Points, in no order, along strands that fork and pass close to each other.
Two points are linked if the straight distance between their rows is under 74.8. Some points are linked to none.
vufi: [-35 -53  32 -21  25 -33  30 -28   2 -51 -39 -38   8 -32   0  10   4   4
   1 -16  36  26  36  11]
Povu: [-28 -24  29 -11 -16 -20  26 -44  29   0   8 -25 -26  -5  32  22 -25 -25
 -34 -24   6  50   6 -24]
Reni: [-16  12  12   6  19  -9  12  -4  54 -15 -21 -29  28 -21 -29  -2  12  -4
 -46 -11  18  11  24  -8]
Fikal: [ 17 -30  26  15  -1   6  24 -13  18  41  -3  -5 -30 -26  21 -12 -28  14
 -24  -3 -17  13   6  10]
Niz: [-25 -22  -7  25 -14  45 -21  -3  11 -19 -49  11  -5  26 -20  12  14   4
  37   8 -16  19 -33 -36]
mep: [-21  58 -31  15  -6  -2  24  43  16 -27   7   7  34  44 -58 -23  -5  14
 -27 -14  -3   0  11   7]
paviv: [-33 -18  25  19 -57   8   6 -51 -13  25  -8  -6 -15  44 -15  14 -15  -8
   8 -26 -34  59  -2 -34]
gote: [ -8 -33  27   3 -19   9 -14 -24 -30  43  -1   7  -9   8   3   7  -1  12
  23   6 -41  -2  22 -50]
les: [  7 -10   0  10  39 -24  -7   9 -20   5  13 -10  15 -16   3  20  22 -18
 -11   0  45 -28  27 -14]
Pupe: [ 12  12 -29 -25  -2  16 -40   1 -17 -27  -5  12  -1 -13  27  -5  19  10
  14  19   5 -18 -40  42]
kikig: [ -4   4 -37 -10  19  33  -3 -16  18   3  13  -5  -6  22   2   3  -2  -8
   7   1   1  12 -27  -9]
dena: [ -3  18 -32 -11  -8  31   7  -9  25   9  37   3 -24  46  -8   0 -11 -12
   2 -11  -5  21 -18 -21]
nel: [-16  -1 -37   7  44   8 -18  -7 -12  -5   8 -16  23  16  -2  29  18 -30
  21   3  39 -10  -9 -33]
mege: [ 18  -2 -18   5  36  -5 -21  -2 -27   5  12  -2  13 -18  16  -2  15 -13
  11  17  35 -44  15  -8]
nozof: [ -3 -28  26 -42  11 -44  39  -5 -13  -6   5  -4  13 -22   6   9  14 -13
 -26 -28  19  16 -14  46]
deki: [ 35  33 -11  28 -21  23 -81  33   9 -27 -29  14  -2  -9  12   3  16  33
  14  30  12 -49 -14   7]
vorut: [ 39  52 -31   1  -7  -6 -42  41  20  -5  36  36 -21  17  11  10 -15  35
   1  21 -30 -44   3  -7]
naz: [ 36  43 -22  13  25 -12  -9  13  12  21  27   2   9 -20   8 -37 -14  12
 -26  21 -12 -36  33  27]
pavi: [  8 -14   2 -14 -34  27 -17  -2  31  15  -1  25 -26  41   6  -8  -6  34
  12  -6 -39  22 -20  -5]
lovul: [ -4   1   3 -28  25 -34  18   0   6   5  22 -13  16 -12  -2  12  12 -21
 -30 -26  14   5   1  17]
Bodif: [ 28  14 -21  11  31   5 -15   0   2  16  17   2   6 -21  13 -14   2  -5
  -3  25   8 -34  12   8]
Mip: [  3  60 -20   3   3 -26  17  49 -12  -1  33  28  19  20 -20 -17  -8   2
 -33  -1 -19 -24  23  16]
Seb: [-15 -12  -1   3 -44  28  -5 -44   8  27  -5  -2 -12  53 -12  -1 -10  -1
   7 -17 -28  46  -5 -42]
vemot: [  0  -2   5  26 -12  36  -2  20  19  13   1  22 -13  20  -2  -6   6  -1
  -3   6 -17  10  -1 -17]
venok: [ -2  34 -12  53 -12   4   6  55  51  -4 -21   8   2  21 -44 -34  21  -3
 -26  -5 -14  -1  24   8]
niled: [-14  -7 -42  -9  33  23  -4 -30   9   3  -9 -26   8  -2   5   4   4  -8
   4  -1  25  14 -32   5]
bov: [-21 -38  36  15  16  -8  33 -27  -8 -10 -42 -57 -32 -26   2  26 -28  13
  37 -11  30  37   9  14]
furo: [  4 -26  35  35 -20   9   8 -26  16  47 -13 -12  -8  -4  -5   4 -25   8
 -17  -3 -17  13  34 -47]
nif: [ 11 -36  20   7  -2  -3  -6  20 -69 -15 -14  32 -29 -27  35  21  18   5
  42  24  28 -30  11   1]
zot: [ 13  25 -19 -13  12  -4  15   8   9  12  16   3   8  -7  -2 -24   3   1
 -25  -6 -11   2  -8  51]
miko: [ -6 -28  12  -7  34 -32  10  -5   0  -1   4 -22   8 -22  12  23  15 -12
 -24 -11  35  -1  22  -3]
sati: [ -5  27 -17  52 -23  18  -4  58  54 -16 -36  20  -7  26 -39 -30  28  -7
  -2  -1 -14  -2  13  -8]
bef: [  0  16  -8  36  -5  38  -8   9  37  16   4  -3  -2  27 -22  -3  -4 -11
  -8  -1  -8   5  15 -49]
Tomo: [ -7   1 -18  45  -6  40   0  -2  54  13 -25 -17  -2  20 -35  -9  -6  -8
 -10  -5   3  23   5 -41]
sobof: [  7  45  -3  40  -1  -7  14  38  38   9   1  -1  21   2 -34 -31   6  10
 -44  -4 -10  -5  33  18]
Bigos: [  7 -23   9   0   1   8 -33  14 -44 -16  -2  37 -16 -12  33  30  23  -2
  33  27  10 -32 -17 -12]
dul: [ 27  39   3  32  21 -18   8  24  23  24  16  -3  22 -23 -13 -29  -4  16
 -49   7  -4 -29  48  23]
sisa: [ -6  51 -41  -3  19   2 -24  26 -17 -24  25  19   9  19   0  -3   9   0
   9  21  -3 -28  -3  -1]
nat: [-28 -25  -6  25  22  14  -2  -2 -17  -3 -18 -12   7  -1  -6  27  20 -24
  13   0  37  -1  -5 -41]
Vis: [ -8 -25  17  35 -36  26 -21  -6  15  24 -35  12  -4  22 -24 -12   8  19
  21   7 -41   5  15 -56]
nipo: [ 40  32 -19 -14   2 -10 -34  31  -2   5  43  35 -18 -16  27   9  -4   6
  11  25 -24 -39  -9   5]
Susi: [-15  38 -28  -4  27   5   7  -9  29 -21  -9 -27  55  13 -43  -6   4   2
 -13  -7  25   4  -7  14]
Nefug: [ 49  -4 -16 -22   8  -5 -28   5  -6  17  47  31 -12 -30  32   7 -13  -6
  24  25 -20 -28 -13  -3]
zin: [-22 -15 -12  40 -22  42 -10 -10  31  -6 -55  -7  -1  32 -37  -3   0 -16
  21  -5 -10  26 -16 -49]
fimo: [  7  -4 -14  14   3  19  -7  -7  -9 -10 -46 -12  12 -33  -1 -40  17  15
   2  21  25 -12  -4  42]
piru: [  1  58 -32 -10  25 -35  22  10  11  -2  27  -3  40  14 -31  -8 -37  17
 -42  -8   7 -19  26   0]
gab: [ 15  25 -40 -17  12  20 -35   7   4 -20  16  15  -7   7  14   5   7  11
  20  20  -6 -17 -30  15]
zeg: [ -2 -45   9 -25   1  -2 -15   1 -55 -11   5  36 -20   2  33  43  11  -7
  47  11  -1 -11 -43 -12]
Zaz: [-15 -22   4 -23   2  -7  21   8 -38   0   3  18 -28 -10  31   7  17 -16
  13  -3  -6  15 -44  35]
fosi: [-14  59 -29  -8  11 -23  31  15  18 -21  19  -3  46  34 -49  -4 -32  16
 -45 -19   8  -3  15  -5]
bori: [ 35  36  11 -27  -4 -29 -14  27 -54 -23  21  18  40 -12  15 -20  13 -11
   9  12   8 -56  -3  48]
Pom: [ 29  42  -9   2 -14  20 -45   9   1 -33 -33 -15  34 -25   1 -55  16  18
  10  29  15 -49   2  42]
tinef: [ -2 -21 -35 -34  24   3 -11 -13 -26  -8  10   5  -7  -7  31  11   9 -17
  34  11  16  -1 -46  13]
Bodap: [  8 -16   7 -33 -33   9   3  12  -1  12  27  40 -42  15  21   7  -7  -5
   6 -12 -42  28 -44   7]
poseb: [-26 -40  44  -6 -24   3  -3 -24 -46  21  -8  -2 -26  15   7  16  -3  15
  49   1 -43  18  -2 -20]
tavos: [-31 -28  44   4 -37   3   0 -34 -39  25  -8  -9 -24  29  -4  10  -9  -1
  32 -10 -45  38  -7 -24]
sav: [ 26  21  -7 -22  41 -61   3  -3  20   9  40 -19  36 -25  -1  -4 -26   0
 -37  -6   6 -28  41   9]
vuf: [ 37   4  26 -20 -11 -23  -2  25 -63 -11  11  23  20 -33  23 -22  28  -6
   3  11  28 -52  12  51]
doto: [ 26  46 -14 -15   2   2 -44   9 -25 -33  -6  -6  44 -10  10 -37   9   8
  14  25  14 -49  -4  40]
begud: [ 33  46   8 -20  -8 -14 -10  19 -44 -34   8   8  62   2  10 -29 -11  -7
   9  12  16 -54  -9  47]
nemuk: [ 12  45 -37 -19  37 -48  11   8   3  12  40  -6  34   0 -13  -8 -29   0
 -32   1   5 -21  23   1]
ragus: [-21   3 -17  -9  -2   0  -1 -41  39   9  33 -28   0  30   5  45 -21 -37
 -18 -25  26  21  19 -67]
tafik: [-20 -28  39   5 -23  -9  23 -57  17  17 -10 -34 -26   3  17  18 -47  -4
 -17 -24 -12  46   1 -15]
pedib: [ 50 -32  -5 -23   5  -9 -17 -13  -6  39  34  25 -18 -34  33  -5 -25   8
  23  23 -31 -20 -10 -10]
Guz: [  8 -47   0 -31  18 -40  26  -8 -20  21  24  -9 -24 -31  34  14  -4 -22
  -2 -20  12  14 -22  14]
mes: [  2 -24   1 -36 -12  -5  11  10 -27   6  22  32 -40 -11  37  10  -1 -13
  19  -4 -27  21 -56  27]
saror: [-32 -20  26  -4   7 -22  22 -12  36 -29 -34 -25  26 -32 -24  -1  15  -4
 -39 -15  24  19  24   4]
tir: [-37 -36  40 -15  13 -28  31 -22  24 -43 -41 -32  17 -38 -16   2   7   6
 -22 -18  27  26  27  13]
masu: [-10   2 -16  -8 -36  39   7 -23  25   9  22   7 -25  59 -11   0  -9  -6
   3 -19 -14  42 -23 -25]
kaz: [ 34  -7  25 -10 -13 -15  -4  26 -67 -11 -14  20  -4 -48  34 -19  33   4
  14  18  40 -40  24  42]
Tura: [-21  59 -18   1  -2  -8  26  46  -7 -18  23  18  22  41 -42 -11   5   5
 -24 -12 -12  -1   2  17]
relu: [-27 -28  57  29 -21   1  23 -47   4   6 -30 -47 -27   4  -6  15 -38   2
  17 -18 -12  47   0  -9]
Fod: [ -7 -14  11   7 -42  19 -36 -12  -2  33  -6  17  -6  32 -15   4  14  19
  11  -1 -48   7  29 -64]
Mek: [  7   9 -15 -25 -22  13   1  33  16  -5  37  39 -36  19  14   6   8   5
   6  -4 -29  10 -36  21]
gor: [ 21 -21  20  12  -7  -9  -8  27 -70 -20 -23  26 -11 -40  30   1  32   3
  29  25  44 -33  32  20]
Bal: [ -5  20  -9 -33  13 -21  29   7   8   4  29  -6  15   6 -10   1   6 -18
 -30 -29   9  18 -15  29]
rupe: [  8   6   1 -23  -6  -5  17  13 -23  -1   9  17  12 -20  10 -24  23   1
 -12  -2  -6  -6 -22  73]
sotep: [-21  29  -2  -4  21  -5  11  -8  50 -35 -13 -28  59   7 -49   6   1  -5
 -33 -15  21   9  13  -1]
rumo: [  8 -20  30  21 -18  11  18 -18  23  43   6  -3 -18  -2   7  -1 -24  -2
 -29  -6 -20  19  17 -25]
Nirig: [-34 -41  31   6  20 -24  35 -19   0 -36 -53 -57 -21 -33  -2  23 -12   5
  25  -9  39  32  23   9]
rubut: [  0  20  -5   6 -15  24   2  38  24   1  19  32 -22  24  -1  -8  14   3
 -11  -4 -21   8  -8   8]
mukag: [-17  26  17 -39   4 -21  32  -5  45 -15  22 -15  20   5 -20   2   2 -10
 -55 -32   4  36   6  18]
tukod: [-17  24 -45 -18  41  13   0 -25  22  -7   3 -34  35  12 -20   3   7  -3
  -7  -8  28  16 -16  13]
ziruv: [ 28  23 -24  10 -11  33 -65   8  11 -33 -35  -4   8 -22  13 -28  16  29
  17  36  18 -36 -14  24]
zul: [-14 -48   7 -20   7   6  -6 -17 -52   3   0  16 -11  11  23  38   3 -13
  52   4   1   1 -32 -30]
Suso: [-24 -43  31 -11  -8  10 -12 -20 -56   5 -10   5 -12  12   9  33   3  11
  58  10 -22   5 -12 -35]
fip: [ 38 -37   9 -13   3  -8  17 -17  -2  51  21   9 -28 -34  29  -6 -34   2
   5   3 -28   0  -6   3]
gutem: [  3 -25  32  50 -22  22  -4 -14  18  37 -36  -8  -1  -4 -28  -8 -11   9
   1   4 -25  -2  38 -58]
Sobu: [-22 -34  53  20   1   3  26 -38   0  -1 -35 -61 -35 -10  -8  26 -33   7
  45  -7   8  37   1   1]
digo: [ 11  53 -35   3   0  -9  -4  50   9  -5  45  33 -19  21  -1 -15 -12  19
 -16  11 -27 -25  15  -1]
nupon: [-19 -13  30  -8 -21 -27  22 -23  22   8  24 -10 -26   4  28  32 -10 -37
 -46 -33   8  39  16 -32]
rinef: [  9  -5 -12 -26   1   5  -1  -5 -29 -17 -10   6  -4 -26  29 -25  18   9
  10  15   7  -8 -30  61]
Dobek: [-28 -30   1  31   1  32  -3  -7 -16  -7 -37  -3  -2   9 -12  21   5  -7
  31   6  12  10 -19 -39]
kosa: [ 14 -33  11  62  -5  23  -3 -11  28  20 -58  -7  -8 -20 -31 -16 -14  13
  16  22 -11 -18  28 -43]
fiz: [-22 -31  18 -19   3 -25  41   2 -42  -2  -9   0 -10 -15  13   8  20  -9
  -5 -20  15  24 -31  55]

A fork is a point with three links, a tip a point with one. Leave the first point through the second and follow the links. Name the first fork or tip that comes.
gab / Pupe | Bal
sati / venok | lovul
vufi / Nirig | nupon
mes / Bodap | nel
Bodif / naz | sati
pedib / fip | gutem
kaz / gor | poseb
zeg / Bigos | deki
Mip / Tura | sav
rupe / rinef | sisa

A fork is a point with three links. Follow the links from the first point to the second and name the forks in between, in order.
gor / furo | poseb gutem
furo / masu | gutem poseb
miko / rinef | lovul Bal
rinef / fiz | Bal lovul
paviv / bori | poseb
mes / mege | lovul

Follow the links from the first point to the second, and from the first to the third. Name the last point that the two ways share.
furo / Bigos / paviv | poseb
mukag / fiz / venok | lovul
Bodif / Pupe / fiz | lovul
zul / Fod / niled | poseb
